Each row is a point on a tangle of strands that fork, close into loops and nearly touch. The rows are in no order.
Two points are linked if the straight distance between their rows is under 93.3.
(1024): [ 31  15   2  34 -11  26   6  -9 -24 -42 -13  20 -18   4 -10  -2 -13  15
  39  -9 -11   9 -19  21 -28]
(615): [-17   8  49  18 -47 -22  64  -8   3   7 -13 -34 -18   1 -21  -4   7  14
  19   2  18  14 -49 -19  48]
(731): [-63 -34  -7  26  10 -27  23  10  12  22  21  -8  -1  30 -25 -52 -13  31
   4  30 -30 -13  32 -40  33]
(110): [ 20   2   6 -26 -21 -45  20 -25  22 -39  20  -2  -1 -57   1  42 -44   3
  21  -6  40  27 -51   9  23]
(803): [ 29  44 -15 -26 -27  56  -8  50  -5  45 -44  -1  13 -19  42 -44 -14   6
  20 -22  11 -18  -2 -13  18]
(429): [ 14  33  13  -1 -14  14  10  -3 -11  -7 -26 -34 -14  -3   0  14  24   8
  30  19   9  -7 -28   4   4]
(964): [  6   4 -14 -31  40 -23 -30  -2   1  -4 -35  10   8  -5 -15   5  28 -19
   4  35 -19  23  54  17 -14]
(717): [ -4   7 -20 -19 -22 -43  21 -17  22 -36  21 -31  20 -54 -14  47 -24   7
  20  18  22   7 -55  12  25]
(894): [ -9  26   8  10 -14  50  -8   3 -21  47 -22 -13  27   0  18 -11  42   9
  -2   0 -28 -11 -17  17 -17]
(440): [-13  25   7  34 -13  45   1   8 -27 -22   3 -61 -14  21  -9  47  49  -6
  10  40 -29 -47  -6   3 -25]
(37): [-44 -49  16  38  19  -3  31 -31 -17  -1  22  -9 -14  78 -21  32  14 -18
 -11  -7   1  -7  18  -4   5]
(742): [  4  28   5   3 -14  56   8 -23 -45  19 -33  -4  34  23  14   0  32  12
  34 -15 -25   1 -28  28  -6]
(548): [ 39  43   8 -22 -48  85  -9  47 -18  47 -43  -2  11 -20  43 -23   3 -11
   7 -48  21 -21 -27 -13  16]
(220): [ 24  46  -1 -18 -11  32  23  -3 -23 -16 -35 -62 -22   6  16   7  -1  17
  58   7   9   2 -32 -14  22]
(10): [-28 -18  -3 -14 -14 -14 -20   7  31  50  16  17  37 -44   7 -21  10   2
 -57  -5   0  -8  -2  -1   8]
(516): [-65 -50  16  40  -1 -12  27 -20   2  24  34   5  -1  51 -27   7   8  10
  -9   6 -11 -10   5 -13   7]
(816): [ -6  15 -45  17  -6  27 -38  -2  -8   9  19  51  55 -17  15 -31 -17  15
  -8 -31 -49 -19   6  20 -26]
(103): [ 29   9  47  65 -24  52   9  29 -22   0  -1  28 -36  20   9 -20  -3  -3
  -7 -33 -12  -6 -14  -9 -39]
(356): [-27 -23  10 -13  -1 -67  42  -9  14 -12   3 -13  13  -8 -33  12  -2   6
  13  26  18  27 -11  -2  46]
(340): [  6 -14  49  30  10  -1  18  13  -9   1 -15  10 -50  34  -9 -19  15 -27
 -17  10   8   5  27 -18  -8]
(793): [ 28  -1  41  52 -33  24 -11  36   3  14   1  54 -22 -10  12 -29   3 -24
 -37 -32 -13  -8  -6   1 -42]
(38): [-13  25  14  19 -11  30  15  12 -26  -9 -17 -50 -30  16   0  17  38   6
  17  27 -20 -25  -2  -5  -5]
(402): [-25  -3 -62 -51  10 -61 -20  13  37 -13  25 -11  15 -54 -13  -6 -34  16
  -2  40   5 -13  14 -20  33]
(501): [ 28  19   2  -9 -18   6  -1 -11  -2 -19   3 -23  -5 -23  12  31 -10   7
  12 -16  25  -5 -46   5  -5]
(725): [ -8   4   2  29 -29  45 -37  35   5  31  18  19   9 -25  26 -15  13   8
 -54 -15 -17 -39 -20  -5 -37]
(602): [-32  12 -26 -11 -15   2   1  27  26   8  32 -53  -5 -14   3   0  -5  41
  -2  35   1 -44 -13 -43  25]
(711): [-10  12  18  16 -31  56  -7  17  -7  57   7  -6   9   1  17   5  29  -8
 -38 -24  -6 -25 -24   1 -22]
(82): [-34  -5 -41 -23   1 -14   5  -5  28 -13  46 -51  16  -7  -1  26 -29  30
   6  15  19 -35 -22 -28  22]
(358): [ 49  26   6 -12 -26 -35 -17  15   3 -17 -55  64  -3 -66 -15 -20   5 -16
  12  -3 -19  39  18  41  -4]
(1001): [ -6  -1  36  78 -26  46  11  15 -22  -3   5  -5 -37  34  -3  -7  11  10
   2  -3 -32 -25  -8  -2 -33]
(365): [-28 -16  -3 -26 -21 -21  -8 -11  31  36  31  -3  44 -47   8  16   4   6
 -56  -2  20 -15 -38   8  14]
(134): [  7 -11 -10  -7   8   9  17 -44  -6  -6  21  10  37  30  17   5 -39  19
  19 -56  16   9 -29   3  11]
(722): [ -7  25 -38 -43  -8 -32 -29  31  37  10 -12 -15   2 -54   6 -21 -10  14
  -5  39   1 -18  25 -21  15]
(381): [ 14 -38  30  -9  25 -36  16  -8   1   8  -6  42   0  20  -6 -16   2 -25
 -22 -21  19  39  25   0  14]
(458): [  0  20 -28 -12   8  10 -11  -1   3 -42  16 -42   3  -7 -11  52  21   1
  15  49  -6 -27   8  16 -22]
(797): [-10   0  -7 -57  53  -3 -12   5   2  25 -15 -58 -16  29  21  29  24 -41
 -17  37  43 -11  39 -30  31]
(273): [ 31 -10  18  -9  -2 -48  10 -18  20 -39   6  19 -21 -29 -13  26 -23  -9
  -1  -4  29  31 -16   6  -2]
(226): [ -8  46 -18 -45 -23 -20  -9  40  22  15 -26 -50  -4 -59   7  -4   7  30
  16  54  15 -19 -15 -25  29]
(752): [ 21  -5  26  55 -17  -7   7  19 -14 -24 -20  44 -29   3 -29 -44  -7  11
  17   6 -38  31  27  16 -28]
(78): [  5  24  12  -1  -3  37  25 -14 -42  29 -43   6  42  24  10 -34  16  10
  49 -32 -36  21  -7  28  14]
(119): [-20   7  26 -13 -18 -55  59  -5   9   3 -12 -37   4 -25 -24   0   7  27
  37  29   6  22 -32 -17  56]
(364): [  3 -21  -2   9  24  15 -27 -27 -12 -14   9  35  14  14 -12  33  28 -13
 -22  -4 -19  15  20  45 -48]
(792): [ 53   9   1 -28 -17 -52 -37  12  20  -7 -28  67 -13 -62  -3 -17 -21 -30
 -24 -10  12  30  18  24  -1]
(272): [ 20  -6  65  30 -37 -16  55 -11  -1   3 -18  -1 -29   2  -8  -7   3  -3
   7 -23  25  32 -49 -10  24]
(873): [-21 -44   5  10  54   0  -3   3 -13 -18  15  -8 -28  49  -9  27  26 -35
 -21  25   4  -5  60 -12 -22]
(67): [ 17  -5 -23 -26  20  27  -7 -27  -1 -41  26 -58  -6  38  33  59 -22 -22
   5 -15  45 -19 -26 -10  -5]
(192): [-34 -34  -1  10  12 -51  30   1  11  -8  14  -4  -8  14 -32 -18  -9  20
  14  32   1  10  17 -22  34]
(20): [ -5 -37  26  23   6 -14  20 -27   1  11   8  60  24  40  -6 -35  -9  -7
 -19 -45  -9  28  11  13  -6]
(213): [ -7  22   2 -38 -29 -25  14   1  12  -2  -4 -47  24 -72   2  33  -1   8
   8  17  29   2 -56  10  33]
(423): [-10 -25  -6 -22  72  -1 -22  14  -5  15   1   2 -22  43   8  -1  14 -40
 -17  27   4   3  80 -26 -10]
(426): [-17 -12  -4 -31  33   9 -28  35   6  33 -10 -54 -30  12  31  21  29 -36
 -41  39  23 -31  41 -41   7]
(775): [-35 -32 -45 -26   5 -61 -31  -4  35  -4  43  22  20 -41 -16 -12 -26  12
 -36  10  -6  -1  18  -6  14]
(862): [  2  -3 -25 -18  34 -13 -17  -5  13 -42  17  -3  -7  -8 -17  50   3 -25
  -2  24  20 -12  16  12 -30]
(869): [ 27  40 -11 -21 -13  20  -6  37   1  26 -51  19   0 -23  26 -50 -15  -3
  27  -3   0   2  17   1  23]
(153): [  3  12  -9  51 -17  41 -13  -1 -20 -19  15   7  -6  12   0  -7  -3  27
  18  -7 -38 -20 -17  12 -41]
(298): [ -7 -16 -33 -14  42   9 -19 -27   6 -30  39   0   4  33   1  45  -6 -19
 -14   0  20  -4  10   8 -24]
(681): [ 21  21   0 -38  13  52   4 -16 -27  26 -19 -46   2  41  41  13   2 -13
  12 -32  35   3 -16 -14  32]
(740): [ 45 -16   7 -19   1 -55 -29  -7  27 -41   2  51 -25 -48 -11  24 -23 -29
 -21 -16  31  36   3  21 -16]
(475): [  9  25   6  -9   2  20  11   6 -22  31 -51   7  28  -1   6 -57  11  13
  35  -5 -23  14  11  16  25]
(627): [ 35  -6  36  28 -15   9 -38  40   1  22 -16  67 -10 -25  -3 -12  27 -43
 -52 -19 -17  17  15  26 -44]
(934): [ 10   5  -3  15  37  23 -14 -20 -28 -26  -2  10   0  44  -6  24  18 -14
  11  12 -18   5  37  26 -45]
(819): [ 25  14  12 -11 -10 -40  -4   4  -3 -10 -51  28   1 -58 -34  -8  27 -11
  -1  20 -20  44  14  35   7]
(1012): [ 18  14  10 -26  17 -37  -2  -7   2  -9 -36   3   6 -25 -23  11  26  -6
  13  29 -10  32  21  32   9]
(734): [-20  -8  -5   0  -3  -4  11  -6   5  27  13 -14  14  22   2 -30 -23  27
  -3 -16  -2  -5  -9 -22  32]
(822): [  3   4  14  10 -22 -27  27 -17   2 -13 -24  21   7 -21 -19 -29  -4  23
  17  -7 -11  27 -14  12  14]
(143): [-12 -23 -38   0  11 -54 -32  22  35 -10  35  35 -19 -33 -28 -30 -24  13
 -23  16 -12  -8  34 -15   0]
(975): [-68 -33   3  57 -19   2  35  -3   0  28  21  -4  -4  46 -17 -22  -5  26
   1   5 -35 -15   1 -24   8]
(171): [ 13 -16 -12   5   1 -38 -28  33  26  -4  13  44 -21 -19 -15 -46 -28  -6
 -27  -3  -5   8  33 -14  -5]
(319): [-12   7  18  21 -30  -8  41 -37 -13  -4 -14  19  30 -12 -23 -25  -5  38
  35 -25 -26  25 -40  35  19]
(889): [-12  -8 -16  22 -20  38 -37  24   1  38  26  38  38 -24  31 -28   2   9
 -40 -35 -40 -31   7   9 -33]
(928): [-29 -30   4  24  41   6  18 -28 -21 -37  28 -25 -27  78 -15  44  10 -21
   2   6   8 -17  30  -5 -11]
(116): [  5  -8 -11 -12  -3  20  -5 -31   8   5  34   3  41  18  27  21 -36  -2
 -16 -70  27 -10 -42   0  -3]
(224): [ 17  10  17  26 -22   7  21 -46 -21 -33   5  22  14  -3  -7  19  -7  22
  37 -35 -10  28 -39  46 -14]
(346): [ -1  30  -2 -45 -20  -9   1  20  29  26 -21 -49   2 -55  11  13  13  10
  -8  22  40 -11 -36 -11  30]
(338): [  0 -10 -29 -19  22 -12   3 -21   7   0  18  17  24   7  10 -21 -30  22
   7 -19   0   6   3  -5  14]
(859): [-19 -15   1  -6  -9  -8  -6 -25  14  12  31  12  40 -14  10  28  -4   2
 -33 -36  25  -2 -38  12  -7]
(736): [ -6 -10 -42 -18  33  32 -35 -22   5 -28  44 -31   0  44  27  41 -14  -6
  -6  -8  28 -29  -1  -8 -27]
(662): [-34   1 -13   6 -23  21   1   9  17  29  30 -34   1   2  12 -24 -11  39
  -2  13 -10 -36 -20 -37  18]
(723): [ 11 -14  21  53  19   4  -4  17 -16 -23  -8  45 -33  23 -29 -22  -5  -5
   0   4 -39  22  43  11 -45]
(278): [ 13 -25 -12 -24  57 -12 -35  11  -5  13 -15  32  -4  30  -4  -7  17 -42
 -18  16  -9  16  79   5 -18]
(904): [ 12 -35  55  27   9 -41  23  -7   2  -3  -4  36 -34  17 -24  -4  15 -36
 -30  -3  19  36  17   1   0]
(572): [ -3  -8 -45 -32  32 -25   8 -21  14 -16  13 -15   5  12  14 -31 -59  32
  44  -7  13   7   3 -36  36]
(336): [ 13   7  -1  16  29  39 -16  12 -24  -9 -15  -5 -29  35   8   4  12 -14
  20  21 -18  -6  41   2 -36]
(601): [ 14  23 -30   6   1  42 -27  -5 -24   8  -7  34  41  -8  26  -6   4   6
  11 -32 -36  -5   2  36 -32]
(145): [ -2   7  -5 -51  34  16   4 -21 -10  27 -22 -45  19  17  25  27  27 -24
  -1   7  33   0   1  -8  20]
(617): [  3 -12   2  -1  -6 -20 -24  20  13  28   4  32  10 -29  -4 -29   4 -12
 -34  -4 -10  12  13   4  -5]
(506): [  6  -9  35  42  23  20   1  13 -22  -4 -17  27 -39  36  -1 -19  12 -28
  -7  -1 -20   6  44  -7 -33]
(520): [ 42  42 -14 -33   1  50  15  -7 -32  -1 -39 -45 -23  28  38   5 -16   0
  58 -21  24   5 -18 -17  22]
(1003): [ 13  -2  18  27  -7 -37  19   0   1 -17 -16  43 -18  -3 -29 -46 -23  21
  19   4 -16  37  10   9   1]
(972): [-19  22 -22   6   8  34  -7  14 -13 -39  25 -61   5  19 -17  63  49 -13
   6  53 -17 -48  11   8 -23]
(648): [ -8 -14 -40 -36  13 -32  -3   1  29 -21  38 -29 -19  -5  10  -7 -64  24
   8   7  34 -23 -10 -46  27]
(966): [ -8 -30  18  26   4   4   1 -22   0  12  22  50  27  23 -12  -1  12  -9
 -30 -29 -21  16  11  20 -22]
(234): [ 24   2  -4 -11  -6  10   0 -12   8 -30  16 -35 -24  13  23  49 -20 -10
   3 -19  44 -14 -41 -11  -4]

A fork is a point with three links, a tip a point with one. Leave the first point through the second and follow the links. Name the first fork or tip that comes.
(319); (224) => (627)
(358); (819) => (272)
(475); (78) => (601)
(458); (862) => (429)

A tip is a point with one link. Name the tips that can be reached along the links from each point below, in the order of the rows.
(723) => (627)
(873) => (272)
(38) => (426)
(78) => (548), (601)
